The views of a scene show one set of named points, each view turned or mirrored, shifted and resized as a whole, with a little noise and some points left out.

Scene 1
View 1
Z673: [ -5 -23 -21 -22   9  -8  -1 -13 -15   2  18  -2  -9 -16  -3  34   7  -5
  26 -19   4  15]
Z694: [ -8 -38 -65 -70  72   9   4 -19  23  15 -19  30 -16 -22  12  54  -7 -24
  40   2  38 -12]
Z92: [-13 -18 -76 -42  29  43  -2  -2  48  15  14  48 -20  -8  12  97 -53 -17
  40 -13  28 -21]
Z981: [  8 -22 -37 -27  13 -21  -4   9 -36 -16   7  12 -26 -23   0  27 -38 -19
  22 -23  10   2]
Z143: [ 20 -41   9  -6  15 -21   9 -15 -49  16  30 -75  -6 -33  12 -18  61  35
  -5 -23 -20  32]
Z322: [ 12 -27 -27 -11   9   4   2   2 -19   8  31 -21 -18 -23  12  30  -7  12
   9 -26  -5   7]
Z537: [-13 -20 -35 -43  19 -28  -7 -12 -22 -18  -7  39 -15 -13 -16  38 -20 -39
  44 -13  23   8]
Z145: [ -4 -27 -50 -55  43 -25  -4  -5 -20 -17 -20  39 -23 -20  -5  36 -34 -40
  39  -9  30  -3]
Z471: [  8 -34 -30 -45  42 -33  -1  -5 -41 -11 -12   2 -21 -28   1   8  -4 -21
  25 -11  17   8]
Z265: [  1 -21 -20  -7  -6   2  -2  -5 -15   6  35 -13 -11 -17   3  37  -2   7
  18 -27  -6  13]
Z768: [ 10 -23 -45 -24  17   1  -4  12 -16  -3  17   7 -27 -23  12  41 -42  -6
  17 -22   8  -5]
Z642: [  1 -33 -33 -23  26  25   6 -14  14  28  28 -21  -8 -21  19  46  18  19
  15 -18   1   6]
Z432: [-28 -15 -43 -34   9  20  -4 -24  32  11  18  39  -4  -3  -9  80  -9 -21
  48 -14  20   3]
View 2
Z143: [ 42  25 -18   2   0 -36  11  37 -28 -26   4  31 -30 -18 -13 -18  26 -23
   7  -4   5  19]
Z673: [ 24   4   2  -2 -13  -1  -3  16 -11   0 -12  -1 -21 -17  -9 -17  21 -10
   0  -3   7   3]
Z145: [  7  -7 -13  11 -17  22  -6   2   0  18 -21 -12 -28 -24  -1  -9  19   2
 -18 -10  10 -15]
Z322: [ 24   4   2   3   1  -8  -1  20 -12   0  -7   3 -18  -4  -7 -17  20  -5
   7 -11  -6  11]
Z768: [ 13  -5  -3   9   0   7  -3   8  -5  12 -13  -8 -21  -5  -2 -11  19   5
  -1 -16  -8   2]
Z92: [  5 -12  23   5 -11  22 -30  13  14  36 -26 -25   3   2  -1 -33   9   4
  -2 -14   0 -15]
Z981: [ 13  -6  -7   6  -6  10   4   1  -9   6 -13  -8 -29 -13  -4  -4  21   3
  -4 -11  -3   3]
Z432: [ 15  -5  24  -8 -24  15 -22  14   2  18 -22 -19  -5 -14  -8 -29  14  -9
  -1   1  13  -9]
Z265: [ 25   3   8  -5  -7  -5  -1  15 -14  -3 -10  -1 -19  -9  -9 -16  21  -9
   7  -3   0  12]
Z642: [ 26  10   7   4  -5 -12 -15  33  -5   6 -10   6  -7  -4  -8 -34  16 -13
   5  -9   2   2]
Z537: [ 12  -6  -4   0 -22  19  -3   0  -6  10 -20 -13 -29 -27  -5  -8  21  -2
 -12  -1  13  -8]
View 3
Z981: [  8  -4  21   3  16 -20  -8   6  -5  -5 -23   4  14  -7   2   0   6 -13
  11 -22   8  18]
Z432: [-34  24 -10  22  10   1   9 -11   3 -17 -17  18  24  -4  -3  32  32 -15
  -5 -20  -6  14]
Z537: [ -1   7  14  12  20 -15   4 -27  -6  -1 -29  13  25 -13  -6   9  14 -12
  15 -26   1  14]
Z642: [ -9   1 -13  16 -14  -7  -3  23 -20 -12   4  16   5   1  10  23  23  -6
 -15   0 -12   1]
Z145: [  3  -8  17  16  10 -21   7 -24  -3  -3 -36  11  23  -8 -17   4  14 -15
  14 -29  -9  27]
Z768: [  0  -8  15   7   7 -18  -8  20  -2 -12 -21   4  11  -1   0   5  12 -16
   2 -19   2  23]
Z265: [ -4  10   2   3  10  -9 -12  21 -15  -8   0   9   9  -6  20  14  14  -7
  -3  -7  10  -2]
Z322: [  3  -2   4   4   1 -14 -13  29 -17  -9  -2   8   4  -2  16   9  12  -7
  -4  -7   5   2]
Z694: [ -9 -13  -4  33 -16 -15  18 -21  -6 -10 -29  21  19  -1 -26  19  29 -14
  -4 -19 -34  29]
Z92: [-43   8  -3  29  -1  -3  10  10  21 -31 -31  12  21   6 -20  29  36 -26
 -13 -27 -16  43]
Z471: [ 24 -15  16   8   3 -24  -2 -12 -23   6 -20  11  13 -10  -2  -2   6  -5
  13 -16  -7   9]
Z673: [  0   8   1   8   7 -11  -4   1 -18  -3  -5  13  12  -8  12  14  15  -6
   1  -9   2  -2]
Z143: [ 37 -10  -4  -5 -11 -18 -19  25 -56  12  26  14  -7  -9  38   3   1  12
  -3  14   3 -34]
View 4
Z642: [ 28 -23 -14 -43 -14 -15   9  -8  14  11  19   9 -19  -3  17 -17  14 -17
  34  12 -10  11]
Z145: [ 27 -42   7  14   5  15   0  11  58  17  12  34  30  -3   2  -3 -39 -24
  22 -31 -44 -19]
Z143: [ 29 -11 -17 -20   8 -27  16  -1  21 -30 -47 -11 -28  10   3  -7  33  14
 -17  34  47  39]
Z981: [ 22 -26   6   6  -3  11  22  11  39  13  19  18  19   0 -11   6 -25 -14
 -10 -23 -12  -7]
Z768: [ 26 -23   4 -15  -8   5  27  12  32  18  32  16   9  -3   1   4 -23 -19
  -6 -23 -21  -4]
Z432: [ 17 -36 -10 -10 -26  12  -7 -22  17  36  50  37  16  -2  -5 -20  -8 -29
  68  -7 -28 -22]
Z537: [ 19 -40   2  25  -2  18  -3  -2  47  16  12  34  33   2 -14  -5 -28 -18
  28 -20 -21 -19]
Z471: [ 29 -35   3  11  14   2   6  13  56  -3 -17  19  14   2   4  -1 -21 -10
   1 -13 -17   0]
Z265: [ 19 -17 -10 -16 -17  -2  20  -8  10  12  22  11  -2   2 -12  -5   6  -9
   8   3  16   5]
Z673: [ 21 -26  -8  -3  -8   1   5  -8  25   8   8  18   6   3  -7  -9   1 -11
  21   3   4   0]
Z694: [ 36 -49   0 -19   3   1 -15   6  54  21  16  33   8  -8  34 -20 -25 -33
  61 -19 -70 -14]
View 5
Z145: [  2  21  -3 -27 -10  44   6   0 -20  21  -8  13 -20  -8  11   3 -17 -27
   6   6  -7  19]
Z642: [  4  13  -2 -12   0   4  15 -11  17 -16  12  21  15  -8  -2 -37  14  18
 -10 -37  -6  15]
Z322: [  4  10 -14  -3   2   0   3 -11   2 -20   6  -6  12  -4   4 -23   9   2
 -28 -21 -10  24]
Z768: [  7   1 -15 -10  -6  22  -1  -8  -6 -12  -1   2  -8  -4  15  -4 -10  -9
 -16 -10 -15  32]
Z537: [-12  26  -3 -31  -9  33   6   3 -28  22   0   4 -18 -20   4  -1  -2 -24
  -8   6  -8  14]
Z143: [ 14  47 -13  14  25 -31   9 -16   6 -16   2 -35  53  19 -20 -57  26  -4
 -41 -22  12   3]
Z92: [ -8 -18   1 -37 -26  45  11  -3   7  -8  14  57 -34 -33  22   2  -8  18
  13 -30 -26  34]
Z265: [ -7  13 -12 -10   1  -2   3  -7  -5 -16  12  -7   7 -15   0 -23  19   3
 -34 -21 -13  22]
Z694: [  9  21  10 -33 -13  48  19  -3   7  20  -5  49 -13  -5   6 -16 -15  -3
  32 -16   0  10]
Z432: [-23  10   6 -42 -18  28  17   3  -6   7  19  37 -20 -41   4 -13  17  12
  -1 -25 -18  17]
Z471: [ 10  34  -8 -10   3  22   5  -5 -15  14 -11  -8   4   9   1 -16 -10 -28
  -7   4   4  11]

In a view up to two points have been moved. Name them for each view, in the order of its rows, or write none.
view 1 -> Z768
view 2 -> Z143, Z265
view 3 -> none
view 4 -> none
view 5 -> none
